Each row is a point on a tangle of strands that fork and nearly touch. The rows are in no order.
(in the rows, 100 means zero)
Two points are linked if the straight distance between their rows is under 121.
retig: [100 104  95  90  86  93 140 116  66 145 118 150  81  59 136 115  65 120
 115 109  68  87 118 103  95 133  93 118  94 122 112 146  86 100 102 112
 119 104  74 100 100 117 125  89  72  77  97  87  98  50 105 108]
lozen: [120  97  83  90 117 134  74  82  98 111 111  55  81  78  81  72 150 117
 140 136 104 130  86  93  84  98 101 108  97 124 102  82 122 115  54  85
  99  99  99  89  74 126  89 102 116 116  81  73 125 115 121 116]
tavig: [110  64 141  77 125 116 122 118  75 110  96  82 140 135 117 145  93  90
  81 129 113  84 108  88 108 128 116  86 102  69 117 123  78  84 125  83
 107 112 114  92 108 131 119  77  79 108  82  93 110  72  77 100]
repur: [ 94 106  93 119 108  78  49  49 128  68  75  98  96 136  79 115  89  91
  65  55  98 115 113 120 100  80 103  61  77  83  85  84 108  86  95 102
  82  93 102  99 113  49 114 104 136  98 119 130  65 147  78 107]
sebi: [ 71  73 125 102 138 129  62 120 101  85  71 104 111 105 100 130  80  71
  63  88  91  89  97  87 117 153  99  75  86  88  91  69  85 109 143  84
  78 117 115  79 115  95 111 126  94  37  91 129  69  90  84 113]
Mun: [123 116 103 106  97  76 115 102 121  83  87  81 130 162  84  84 111  64
  80  97 141  87 114  83 101  55 116  95 126  58 101 116  82  83 104 111
 105  95 108  98 120 102 105  76 107 126 100 106 112 125  96  74]
Kulo: [ 93 120  85 113 121  83  32  35 127  76  83  96  86 127  64 110  89 126
  93  58  83 140 123 121  91  85 112  65  57 100  83  94 113  93  77  99
  71  78  83 103 109  41 117 113 142  87 107 117  59 149  92 133]
vebi: [115  78 143  82 130 113 112 110  94  92  84  62 141 167  96 122 113  81
  82 122 125  85 110  83  98 100 114  82 108  48  98 121  66  86 119  93
 121 110 112  90 109 131 120  78  83 103  78  76 113  90  88 105]
pilu: [101  85 112 105 129 114  64  98 119  65  80  66 124 157  76  93 128  64
  68  83 138 111  91  97 110  91 101  74 109  54  75  63  88  97 112  98
  97 101 123  80 109  89  92 101 107 101 101 106  98 126  89  91]
dol: [113 117 125  85 117 116 104  95  72 128  87  79 112 140  86  98 132 101
  65  96 125 116 108  71  80  76 154  70  86  36  84 130  82  86  92 121
 141  83  70 115  98 114  99  69  82  80 128  56 122  67  99  84]
Medek: [ 98  97 107  88  77  76 160 135  91 117 119 129 113  99 139 112  46  78
  93 113 107  59 110  94 107  99  90 128 130  90 115 133  79  96 138  83
  96 102 113  83 113 107 110  85  75 101  86 132  94  86  96  70]
gogu: [ 93 104  96 117  94  94  95 106 148  61 111  75  87 152  76  67 121  68
 119  82 102  89  77 120 115  64  63 127 142  94  85  58  89 110  91 121
  96 101 130  85 116  84  83 123 113 100  94 102  99 155 111  89]
Nuvov: [108  85 102 114 134 110  53  80 113  72  87  74 121 130  72 105 123  89
  71 102 126 124 101 105 113  96 115  61  93  77  98  64 107  88 102  81
  75 103 126  72 102  81  97  95 130 130  91 122  97 138  77 104]
nup: [104  80 143  83 155 140  74  61  65 118  87 100 107 102  99 133 124 157
 111  96  64 131 103  83  89 147 122  63  42 101  79 103 106  97 105  98
 106  91  68 108  77 117 124 119  85  48  92  62  81  68 110 147]
zanos: [ 89  69 111  73 117 133  87 134  91 100 101  87 105  65 107 112  95  71
  96 141 112  84  77  83 106 138  94  94 102 121 124  62 100 118 118  46
  64 119 111  59 103 117  96 120 110  82  56 143  85 103  72 105]
duf: [ 94 113  87 104  72 106 125 100  79 113 122 118  84  74 105  93 113 122
 118  59  78 109  95 118  93 109  88 118 115 117  52 122 116 125  88 148
 148  80  81 132  85 112  77  86  65 104 158  50 121  59 126  83]
buso: [114 121  94  84  59  71 125 107  94 118  97 117 118  95 111  87  83  85
  52 109 150  90 104  65  94  66 144  96  96  65 135 117 102  80  98  94
  96  70  75 121 110 108  96  77 101 128 120 135 107  72  81  42]
tov: [109 149  83 100  93  84  75  80 130 100  88  96  79 105  61  49 109  88
 107 109 125 104 115  71  73  33 141  91  95  84 109 101  91 107  62 100
  88  87  60  92 114  85 104 107 142  92  94 124  86 141  97 100]
lutis: [108  99  89 112  79  86  86  82 103  89  85 115 110 103  98  95 117  93
  67  49 109 110  96 113  99  77  94  88  94  93  73  87 125 100 105 133
 121  73  95 129  97  76  67  85  98 118 151  80 110  84 104  73]
Ramal: [ 83  97  88 101  59  81 138 135 103  89 146  98 109  64 127  81  88  88
 110 111 113  76  58 118 129  94  54 159 127  93  89  80 110 112 123  96
 105  88 146  96 102 105  61 110  88 130 114 132 109  93 123  62]
Fiz: [ 97  56 116  80 134 133  85 124  97  92  99  67 115  84 110 124 109  85
 118 141  97  88  76 108 111 144  79  94 107 128 120  58 101 115 114  49
  68 130 130  63 100 125 102 120 113 103  50 121  94 116  86 119]
Mirup: [103  54 118  85 122 112 115 125  84 106 111  75 134 101 122 141  96 103
 113 150  98  86  91 121 117 138  80 101 106 119 136  95 103  94 122  52
  74 131 146  73  97 128 113  93 100 136  51 114 111 111  81 110]
ratar: [ 95  72  99 107 102 118 107 113  96  93 104  99  98  97 115 116 110 105
 120  85  69 101  86 121 110 142  59 112 121 123  70  97 100 122 113 112
 118 112 117 103  89 117  96 112  69  87 110  71 111  80 123 111]
vos: [109  61 131  86 122 103 119 114  81 108 100  88 137 118 116 142  93  99
  99 139 101  79 110 108 115 136 102  93 106 100 132 115  90  86 121  74
  90 123 125  87 103 119 123  88  92 127  66 103 107  93  85 112]
tizog: [ 75  63 123 112 132 127  88 114  97  78  74 115 113 116 107 133  80  93
  69  56  69  86 103  97 119 165  75  89 100 100  60  85  85 116 155 114
  92 115 120  97 111  99 112 125  76  37  97 101  72  78 103 114]
runel: [124 141  86  91  94  83  94  90 109 107 111  75  93 102  65  46 117 100
 105 143 139 102 106  68  78  37 146 100 103  82 136 115 101 100  54  84
  88  89  74  91 103 108 103  93 141 124  76 125 110 143 103  95]
tagok: [ 98 116  85  96  67  87 143 118  96 106 145  84 103  82 121  75  93  96
 114 134 134  84  73 104 108  75  85 149 123  92 113  94 112 104  85  79
 100  92 129  91  91 120  83  96  92 136 101 129 123  97 127  66]
sado: [ 95 107 109  79 112 115  92 100 121 104  92  80  66 100  89  71 110  90
 152 122  85  82 101  84  63  83  93 104 117 129 116  93  62 131  74  74
  93 111  72  65 109 119 127 131 127  47  60 103  76 132 111 132]
fefi: [121 129  97  81  87  93 119 112  99 111 128  70 113 100  87  60 114  95
  91 157 157  84 104  65  89  55 142 109 116  79 141 110  95  97  64  64
  89  94  96  82  97 126 100  86 119 133  75 135 116 117 100  82]
katem: [100 127  96  84  77  72 116 112  99 127  99 126  96  72 108  86  63  94
  88 143 126  83 121  71  83  68 148  95  88 105 158 116  91  88  97  68
  67  93  62  95 112  96 121  92 120 111  81 160  87 103  73  81]
diba: [100 126  82 112 104  82  47  63 118  90  81 111  79  78  82 103  90 111
 108 107  79 126 119 113  84  74 129  74  66 116 117  88 113  90  71  89
  72 103  73  99 103  62 111 111 145  95  95 127  77 140  82 128]
fovok: [124 110  77  97  92  95 101  87  80 124 108 103 102  63  97  88 123 121
  94 128 127 135  93  91  99  87 139  91  85 110 133  90 135  74  77  89
  84  91  93 117  79 107  80  82 117 157 112 107 130  95  93  86]
bek: [ 88 107  97 101  98 132 102 107  76 104 120 103  82  83  88  95 133 110
 109  56  83 118  84 104  76 118  91 105 110  95  43  99 115 131  92 135
 148  79  84 126  77 114  67  93  64  82 161  44 119  52 133  84]
tek: [110  66  87 122 125 111  90  84  91  87 103  71 131  95  96 119 126 125
 102 126  98 132  86 135 132 118  89  91  90 124 116  72 153  86 101  78
  65 120 155 103  82  93  83  88 119 183  92 101 135 126  92 121]
Guf: [ 85 128  82 110  85  81  98  92 117 101  96 113  58  93 100  78  83  96
 142  98  78  92 112 108  85  77  86 121 103 126 115 110  88 106  87 110
 101 105  74  99 100  83 111 114 102  79  97 104  91 123 116 111]
Kek: [ 91 118  68 123  76  78  80  62 103  90  83 139  80  70 112 100  90 137
 104  64  62 117 114 122  94  82  81 100  67 136  87 110 129  93  83 135
  92  95  72 146  79  58  96 101  95  99 132  78  89 103 109 113]
refu: [ 88  99  95 106 100 111 114 139  81 127 108 146  75  49 127 114  57  93
 103  88  72  84 113  90  90 147  81 113  92 133  93 119  84 119 138 106
 110 104  76  95 108 117 118 116  75  32  84 110  76  46 107 103]
ges: [ 86  88  88 123  92  80  56  53 128  60  79 105  98 111  89 130  76  85
  54  56  89  99  95 123 127  96  81  67  83  93 105  65 127  86 105  97
  80 100 132 118 104  40 102 101 132 112 114 141  62 147  53 108]
zenol: [108 106 101 103 102  99  93 110 127  74  94  74 112 154  76  75 130  59
  87  90 132  93  94  88 103  68  97 104 129  68  85  79  87  98  96 105
 109  97 117  84 108  98  88  99 105 108  98 103 111 128 104  78]
Makeb: [ 73 104  76 107  82  75 144 131 109 100 107 132  75  75 134 110  40 103
 136 115  67  69  98 130 112  94  51 135 119 133 129 111  81  97 125  76
  83 128 115  94  95  74 108 121  94 100  68 125  77 125  93 108]
gemel: [ 89 109  71 125  73  76  94  79 117  81  86 127  77  91 110  95  78 116
 116  61  68  97 107 127  99  79  64 115  96 127  88 109 110  95  95 134
 108 103  89 131  88  64  92 109  90  98 123  84  94 117 114 107]
rim: [109 108 115  69 101 107 111 109  73 148 105 119  90  63 104  97  98 108
 101 141 116 103 114  64  73 116 154  87  73  99 137 129  86  91  79  92
 104  91  55  93 100 121 113  94 103  80  85  98 105  66  93  96]
zifes: [101  72  84 117 106 102  76  90 100  74  99 108 124  73 102 133  97 107
  62 101  98 121  76 129 144 122  83  80  83 122 113  57 160  78 112  79
  54 120 151 112  87  79  77  93 115 161 104 131 111 112  60 107]
zesum: [ 93  79 118 119 122  72 109  70 107  84  74 113 118 130  94 131  77 134
 115  92  52  86 133 126 124 118  90  93  95 123 118 125  93  76 119 102
  78 128 116 107 104  79 137 106  99 111  80  84  81 127  92 146]
gofu: [ 80 121  96 116  75  66 127 112 124  87  86 142  84 108 123  97  41  74
 100  66  80  63 129 104  98  84  76 114 120 101 102 134  63  96 133 133
 108 100  74 113 119  80 110 115  81  55 106 114  70  96  90  89]
div: [125  96  90 101 127 123  69  86 104  98 107  47 109  99  70  77 151 108
 120 147 119 127  90  92  91  92 115  88 100 102 115  79 121 101  61  74
  88 101 115  75  84 119  89  97 135 136  66  87 125 136 105 120]
Ranez: [ 92  93  96  96  66  83 154 140  91 107 138 123 110  66 136 103  67  77
  95  98 104  64  79 109 127 103  62 149 126  93  81 105  98 110 142 101
 110  88 134  94 107 108  74 106  77 104 106 133  94  77 108  59]
rud: [126 119  75  94  87 105 119  88  80 135 130  72  95  81  88  72 137 137
 117 146 127 130  85 101 106  84 128 115 106 104 119 110 128  85  48  93
 104  91 105 110  80 122  83  71 113 163 102  83 145 103 117  88]
miv: [116  98 129  92 135  98  83  93 116  96  76  71 115 150  72  93 111  87
 114 126 110  91 124  87  76  77 133  71 101  73 121 112  63  92  91  83
  97 107  87  70 116 112 134 106 127  81  52  96  75 133  90 123]
bom: [ 98 123  91 111  91  76  80  57  87 106  88 137  94  99 104 100 107 148
  93  47  69 136 131 107  79 101 111  76  58 114  64 126 116  98  83 146
  99  80  60 140  93  67 107  87  92  80 141  55  85  84 122 115]
navi: [114 137  97  96  68  56 120  97 107 105  75 120 109 119 100  79  84  78
  57  89 135  85 123  68  88  43 134  89  94  63 120 121  92  80  98 122
 107  66  57 124 118  94 108  78  97 106 123 122  96  89  85  47]
denek: [ 79 109 101  94  72 112 103 140  89  98 145 101  74  53 111  53  96  73
 109  98 121  70  63  75  97 110  79 150 116  95  82  71  91 136 106 104
 123  78 102  86 112 118  78 133  93  58 117 128  92  62 139  70]
let: [ 77 104  94 107  84 102  69 103 137  63 111  92  64 103  80  74 106  59
 122  75  95  78  77 113 120  86  64 127 125 102  85  36  96 114 100 112
  91  99 120  86 113  74  79 132 114  77 104 116  88 135  99  91]
Filu: [127 110  83 105  99  94 136  87  91 117 118  66 108 123  92  96 120 133
 135 144 105 113  96 127 111  74  92 118 113  99 115 133 118  83  58 105
 116 107 133 107  97 123 102  67 106 173  86  67 144 128 115 111]
Vopeg: [110 112  98  87 113 106  43  75 117  93  90  98  95  79  70  84 118  94
  63 110 135 149 104  76  84  78 156  53  63  82 109  62 118  91  73  80
  79  81  76  86 100  73  85  99 146  99 109 138  94 127  68  98]
vuzag: [114 117  92  91  67  88 132 116  80 121 108 122 107  75 116  94  98 104
  65  90 131  94  92  76 102  95 128 103 102  80 108 110 118  89 105 109
 112  75  84 128  97 110  76  78  87 126 145 108 117  52  95  46]
nata: [113 118  92  91  72  94 121 116 100  99 137  66 118 102  97  64 119  88
  85 142 165  89  85  76 105  63 120 118 118  67 123  91 111  99  72  71
  90  91 121  88  98 126  82  81 105 150  91 133 130 104 112  61]
kom: [ 96  74 112  93 106 116 130 113  87 112 109 102  99 106 131 126  84 106
 131  94  63  84  99 117 100 146  58 122 122 118  85 123  74 121 114 109
 134 115 114  90 107 136 121 102  66  79  94  65 102  75 115 120]
sal: [116  83 115  86 105 102 144 113 121  95 115  51 128 163 105 113 119  91
 126 125 103  85  93 117 109  92  73 125 141  80  95 122  67  97  87 100
 123 120 139  82 114 140 118  92  85 129  73  70 126 126 106 105]
kiv: [ 77 126  78 110  81  95  89  96 134  82 105  98  52  90  83  56  95  87
 145  98  90  88  90 110  93  65  77 133 115 121 110  73  92 114  74  93
  90 109  85  82 104  79  95 131 121  78  91 128  84 138 114 106]
dibak: [105  76 137  86 155 138  72  64  87 103  91  71  96 131 102 121 123 130
 138  95  70 110  97  84  90 128  89  84  81 103  72  97  76 119 100 103
 121 108  81  96  86 138 123 121  85  55  86  57  88  88 125 155]
Ronek: [ 95  95 111  99  85  99 144 123 105  90 103  88 119 140 103 105  96  74
 103  77 102  81  97 103 106 106  80 123 146  74  68 117  75 116 117 124
 134  95 116  99 111 118  94  95  71  87 114  77 119  81 111  81]
Mov: [ 83  75 128  86 142 133  79 130  92 102  76  98 107  83 112 127  78  81
  88 121  92  77 100  74  91 147 102  83  89 111 115  81  77 113 137  66
  82 119  86  77 114 122 118 124 101  40  59 124  74  82  80 121]
mes: [ 78 103  92  97  91  86 146 121 101 114 115 115  73  92 135 103  55  97
 149 125  70  62 105 117  94 102  65 137 128 131 130 115  67 114 116  71
  95 120 109  75 104  99 127 118  90  75  62 110  78 121 103 109]
bepa: [ 95 102  75 109  72 107 126 105  74 121 129 122  85  52 119 103 109 142
 130  82  67 116  82 135 106 122  76 120 110 143  80 123 133 108  86 123
 124  98 107 132  72 105  77  83  67 128 144  59 123  67 121 102]
tefi: [131 103  94 105 105  71 104  88 113  90  76  85 142 141  87 102 106  85
  56 109 141 101 120  96 108  53 133  70 103  65 120 109 105  68 102  98
  86  90 108 110 112  92  99  67 121 160  99 111 108 125  68  72]
Tiz: [ 92  87 107  87  96  84 144 120  98 114 110 105  88 120 127 112  70 100
 140 120  71  69 110 114  97 110  64 130 129 114 120 132  55 107 106  96
 121 118 104  79 115 126 138 103  79  79  70  86  90 112 107 114]
nini: [108 114  93  95  84  74 119 109  99 114  92 121 112  91 111 105  64  95
  91 135 115  85 115  93 101  73 124  98  97 107 157 121  98  71 106  73
  71 103  87 101 109  89 112  85 108 137  81 142  93 114  67  85]
sesi: [110  95 122  85 113 109  99 102  71 136  95 117 106  77 106 119 105 119
  90 120  96 114 116  76  83 136 141  74  68  98 117 127  96  83  98 100
 106  97  75 110  98 116 112  94  92  81  97  84 101  58  97 110]
puzi: [111 114 107  83 112 117  60  90  99 113  91  93  96  89  73  73 133  92
  70 114 143 145 104  61  72  81 159  64  68  68  97  79 107  91  81  86
  96  77  65  94  88  91  82  97 125  83 107 103 106  99  89  90]
vopel: [ 80  68 120 117 108 108 120 134  84  94  93 133 121  92 122 136  63  95
  65  52  74  79 110 105 122 161  77 105 109 107  60 118  90 119 165 124
 108 116 117 113 112 104 101 107  62  62 106  98  78  49  96 109]
vukup: [107  75 112  83 141 146  76  72  84 104 102  58  87 108 106 114 138 131
 151 105  74 116  78  98  90 131  74 100  97 119  63  86  99 127  84 100
 128 112  94  99  76 141 103 110  90  83  95  46 108  89 137 144]
nebov: [ 98  84  78 110  92 132  64  99  85  96 125 109  73  51 102  96 140 115
 122  78  74 129  63 127 106 134  73 116  90 147  70  62 151 121  90 109
 100 100 113 111  66  96  62 111  92 112 132  72 121  78 126 105]
vatem: [ 78 108  71 113  68  78 131 123 117  88 101 137  81  59 134  99  50 101
 110  94  81  70  89 123 122  87  50 132 107 120 117 104 111  94 121  93
  94 110 108 115  92  71  89 116  94 118  98 129  87 112  91  86]
lov: [ 95  71 102 103 108 116  71 110  90  87  95 125 116  66 106 131  99  95
  63  87  97 107  85 113 132 149  92  87  81 117  90  71 136 101 129  88
  70 120 125  98  89  87  83 104 102 114 107 117  98  70  81 102]
guze: [106 119 122  96 113  91  97  72  68 131  86 127 102 112 105 107 112 149
  84  63  73 126 139  88  77 116 144  58  55  86  75 146  96  92  85 143
 120  83  53 141 102  83 120  84  84  66 131  51  92  61 115 110]
biru: [104 125  88  88  68 102 124 112  77 124 122 116  86  67 106  73 113 108
  89  87 126 105  86  72  88  97 130 117 101  86  92 109 112 105  82 112
 127  74  74 123  95 118  72  85  83 103 146  94 121  42 122  56]
bonof: [117  92  77  97  95 119  85  99  79 117 115 103  95  41  96 100 134 124
 101 131 113 143  78 107 109 117 121  98  78 131 123  65 148  89  77  76
  76 100 108 105  68 100  71  93 116 150 109 105 132  91  93 102]
nipul: [ 96 112 104  97 106 108  90 100 133  91  87  64  77 118  77  71 112  84
 140 126  88  83 101 101  77  69 105 100 126 120 120  83  65 121  72  67
  77 117  91  58 112 101 120 130 151  75  44 115  75 158  90 139]
Ruzun: [121 117  83  93 107 114  83  77 108 104 105  61  78 117  76  71 138 104
 145 115  97 114  91  91  79  78  96 116 107 104  86 107  92 117  57 112
 125  99  85  89  91 123 113 103 106  93  89  60 114 121 138 120]
lazep: [102  94 124  98 130 113  71  77  81 114  87 112 108  89  96 122 112 137
  94  98  77 123 121  88  90 141 131  65  52 108  97 110 104  91 102 100
  90  99  78 106  89  94 123 109  95  73  95  74  88  75 106 127]
Gabot: [ 97 124  84 117  85  71 160 105 128  93 108  74  98 141  97  81  85 105
 134 131 110  84  96 116 107  40  67 138 134  97 126 123  88  89  78  93
  99 112 134 108 103  97 102  93 106 149  77 107 113 156 104 101]
sanar: [ 89 113 125 109 113 102  92 101  88 111  65 127 122 120 108 109  89  98
  41  54 111 110 131  69  85 102 145  53  69  57  73 113  86  92 130 129
 115  81  64 124 116  77 101  89  87  46 137  91  99  61  95  79]
pimo: [109  71  99 106 125 119  77  64  86  90 100  76  99 109  91 121 131 148
 150 100  51 125  89 133 101 136  64 107  95 145  78  95 118 110  88 104
 103 116 125 102  76 114 118 112  97 113  91  46 107 111 139 150]
Fezo: [100  80 108  92  98 133 125 150  69 115 122 114 118  66 121 126  99  96
  67  89 108 102  76 102 116 146 103 103 103  95  81 106 127 105 136  95
 108  98 117 112  89 120  71  84  73 112 131  97 108  34  88  70]
pibuz: [105 104  85  97  79  99 136 110  63 143 127 139  81  48 132 114  86 140
 124 105  61 107  99 121 101 139  85 116  98 135  93 144 110 101  91 120
 121 108  93 115  83 114 109  84  68 107 114  69 113  55 110 116]
Nufi: [103  74  79 108 109 134  47  83  86  85 119 104  94  55  90 115 140 117
  94  91  95 151  68 120 113 134  99  90  74 130  88  41 159  97  87  87
  76 105 121 102  65  78  64 103 115 136 121  98 122  90 101 109]
gipar: [122 120 112  78 113 112  90  89  82 133  87  79 104 111  78  78 139 102
  78 117 140 133 108  61  71  78 168  70  74  50  97 115  94  82  77 103
 118  77  64 109  90 110  90  80 106  88 112  71 118  84 101  89]
Rizi: [ 75  94 106 103  99 116  66 118 122  74 105 102  69 100  82  79 109  63
 110  71  98  88  86  93 105 110  71 120 112  98  73  50  92 123 111 120
 107  90 102  79 114  90  79 132  98  49 112 105  88 102 118  89]
tizus: [101 118  82 105  95  90  50  69 125  87  81 105  79  72  80  93  96  91
  83 111 104 123 107  99  88  70 136  67  73 103 127  64 118  91  76  77
  71  92  80  94 104  65  94 101 152 111  95 152  82 141  61 115]
niva: [109 116 108 104 112  85  98 105 132  93  84  71 110 151  78  87  98  79
 114 127 107  77 119  96  86  56 123  94 126  89 132 111  63  90  90  75
  76 116  99  74 127  99 127 104 138 107  50 119  80 153  74 118]
Povi: [105 103  70 127  79  84  89  68 118  71  96  90  99 123  88  82 134  99
  99  50 104 117  80 130 105  49  70 112 108  99  63  76 137 106  85 143
 125  74 117 123  93  68  55  90 104 138 140  68 120 127 118  92]
vusol: [ 84  98  94 111 101 109  42  93 112  83  99 129  78  56  91 120  83  79
  79  75  85 107  88 108 121 135  87  88  74 124  94  50 130 104 108  90
  74 116 109  95  99  68  90 119 116  78 106 137  75 102  80 109]
nale: [ 96  69  93 104 103 139  94 112  84  94 118  92  88  70 114 114 130 111
 130  88  67 115  67 128 110 156  50 118 109 137  65  75 129 130 104 104
 111 110 125 102  70 125  82 112  78 102 115  65 115  73 128 109]
minep: [125  94  97 101  97  70 121  94  87 108  83 107 138 101 109 121  86 112
  68 127 117 102 119 109 115  81 129  75  91  99 147 124 121  57 108  95
  79  98 110 123 102  95 103  72 111 174  95 109 115 107  62  90]
nozez: [103 137  99  74  73  82 118 100  86 142 110 126  83  56  98  67  87 109
  95 146 132 100 118  53  68  83 158  98  81  99 143 127  90  96  69  89
  93  86  48 102 103 108 113  96 114  85  97 129 102  84 102  86]
balel: [ 95  83  99 117 113  99  89  61  82  97  99 114  95  89  97 124 111 162
 138  83  37 117 108 130 105 141  71 110  83 152  81 113 119 103  96 115
  91 118 109 115  73  92 125 102  82 102  99  50  99 100 129 151]
nika: [106 144  89 105  77  63  87  80 124 100  74 119  88 117  87  69  94  76
  81  81 119  99 123  77  82  38 124  87  89  76 102 108  92  87  90 123
 103  73  58 113 116  81 103  92 110  92 120 116  90 117  97  67]
dif: [106  72 110 102 111 116  96 122  78 110 101 124 118  66 113 133 104 116
  77  92  90 114  89 107 118 156 100  86  85 121  99 103 125  99 127  89
  80 118 116 106  81 108  98  93  84 118 106  92 106  52  88 104]
zitop: [117  97 134  82 136 114  89 104 109  99  87  53 119 154  83  97 119  79
 100 127 125  89 107  69  82  85 120  81 106  61 104 109  63  93  99  88
 117 108  92  79 106 132 119  99 100  80  66  87  93 115  92 113]
Ganit: [ 80  90  87 118  86  92  57  78 128  60  91 107  80  90  90 126  79  70
  79  75  95  92  81 125 138 100  76  82  96 102 113  44 119  94 108  92
  72 115 133 104 104  52  85 110 136 101 101 153  69 139  55 103]
mas: [ 98 121 124  96 108 103 115 108  82 124  77 107 111 136  95 102  98  97
  69  82 111 100 130  66  76  88 142  74  84  50  81 138  69  96 111 136
 144  81  63 120 111 108 115  76  75  53 128  67 115  57 102  87]
fusek: [ 95  80 112 104  99 114 130 142  76 111 101 123 121  90 116 126  83  89
  67  61  94  88 104  97 106 138 105  93 108  85  68 123 100 113 143 125
 132  97 104 120 104 112  88  84  62  80 131  86 108  38  92  82]
tum: [ 76 109  96  98  83 119  87 120 110  91 119 105  54  71  95  58  99  81
 129  75  90  82  79  82  89 114  64 146 115 112  70  69  88 137 103 122
 127  80  88  86 112 110  85 144  86  32 111 101  93  76 141  86]
kaser: [ 94 104 114 108  91  62 125 111 119  91  70 129 116 134 116 112  53  70
  75  72  99  67 140  94  96  88 102  89 114  85 105 132  60  87 140 122
 103 101  83 110 132  90 118  92  82  76 104 115  83  95  80  89]
mesen: [ 65  89  74 120  62  82 109 110 131  66  93 128  76  67 123 108  56  99
 100  73  79  66  82 137 136  89  37 131 110 116 107  84 113  88 112 113
 100 104 125 125  98  54  74 127 102 117 101 123  78 127  81  89]
bar: [ 99  94 105 112 108 103  76  82  98  84  84 103 111 123  95 105 117  98
  70  58 104 121 106 103 102 105 103  75  81  88  64  92 110 100 112 123
 104  90 101 106  96  77  87  91  95  95 135  80 104  89 110  95]
Rit: [ 83  94 102 120 113  80  92  70  98  89  86 122  90 100  99 121  75 137
 131  88  41  96 129 127 104 122  86 100  83 144 109 121  97  92 105 105
  80 126  98 109  97  82 136 112  92  89  83  86  78 116 107 144]
vilus: [ 74 115  95 109  88  92 111 129 109 108 103 146  68  72 115  94  52  81
 109  77  73  71 121  93  91 117  79 116 102 122 100 113  69 119 131 112
 102 105  69  89 120 100 112 128  85  30  93 126  68  80 102  96]
lorad: [ 97  82 121  88  93 107 156 123 107  98 113  76 130 162 113 123  96  79
 107  97 102  77 100 108 109 105  76 123 151  68  73 134  51 115 106 118
 141 110 119  91 123 142 117  88  63  97  97  66 122  91 104  93]
rebev: [106  99  95  91  82  86 164 104 103 114 121  77 124 129 115 110  95 112
 130 138 107  89  96 131 115  76  73 133 134  96 113 136  98  84  87  96
 110 109 144  96 104 124 103  74  86 156  84  84 137 124 105 105]
zozep: [ 93 110  96  87  74 119 111 134  81 111 147 104  80  40 110  59 106  90
  95 110 140  90  65  66  87 109 114 135 101  90  94  81 111 122  91  90
 118  73  90  95  97 126  72 112  93  81 124 123 109  41 131  58]
Nani: [121 119  74 112  96  94  93  73 112  93  98  81  84 134  76  74 130 106
 128  78  97 124  97 122  90  65  85 115 114 106  70 109 109 112  73 139
 124  95 105 114  93  91  90  93  99 114 119  48 123 125 140 111]
zezet: [ 91 109  88 123  90  73 130 110 156  68 102  76  97 159  88  79  95  88
 125  99 102  83  90 128 119  46  55 133 149  99 103  93  78  96  93 109
  94 113 136 103 112  85  94 115 110 124  84 101 107 162  96  95]
Zudin: [122  79 108 102 147 122  50  77  93  88  94  56 119 104  71  99 137 114
  96 138 118 142  95 101  99 105 133  64  83  94 116  76 117  92  89  64
  76 105 111  71  89  98  96  99 136 135  67 104 103 130  84 124]
meb: [ 84  92 123 108 129 108  72  76  93  86  67 111 127 139  88 122  95 111
  48  39 102 122 122  90 104 125 117  55  66  76  57  98 100  93 130 116
  99  84  92 109 108  65 113  98  90  63 132  90  82  83  95 106]
Vivev: [102 113 119  89  78  67 146 125 106 111  98 112 117 140 117 101  57  65
  85 107 124  61 128  74  94  80 113 113 126  70 123 143  58  87 123 101
 106  95  89  88 134 110 124  82  80  95  92 124  93  97  86  70]

Follow the links from the first point to the second, and from the first to the third. Name the last point that the two ways share.
Nuvov / lorad / tov: gogu
rud / Zudin / minep: zenol
Nani / Filu / denek: gogu
katem / guze / tum: let
rim / lozen / rebev: zenol

A fork is a point with three links, a tip a point with one. Leave the first point through the second and follow the links. Name the first fork or tip that comes.
tavig / vos: lov
Nufi / nebov: mesen
nika / navi: let
Nani / Ruzun: zenol
ratar / nale: rebev
nup / dibak: zesum
zanos / Fiz: sado
gofu / vilus: bek
let / kiv: guze

Name the points in between on the shortest way along the links from the first point to the second, in order.
meb / Ruzun: bar lutis Povi Nani
mas / zifes: dol gipar puzi Vopeg tizus diba Kulo repur ges Ganit vusol lov
vatem / Filu: Makeb mes Tiz kom ratar nale nebov Nufi bonof fovok rud
lorad / Mun: sal rebev Gabot zezet gogu zenol
sebi / lov: tizog vopel fusek Fezo dif
miv / vopel: zitop vebi tavig vos Mirup Fiz zanos Mov sebi tizog
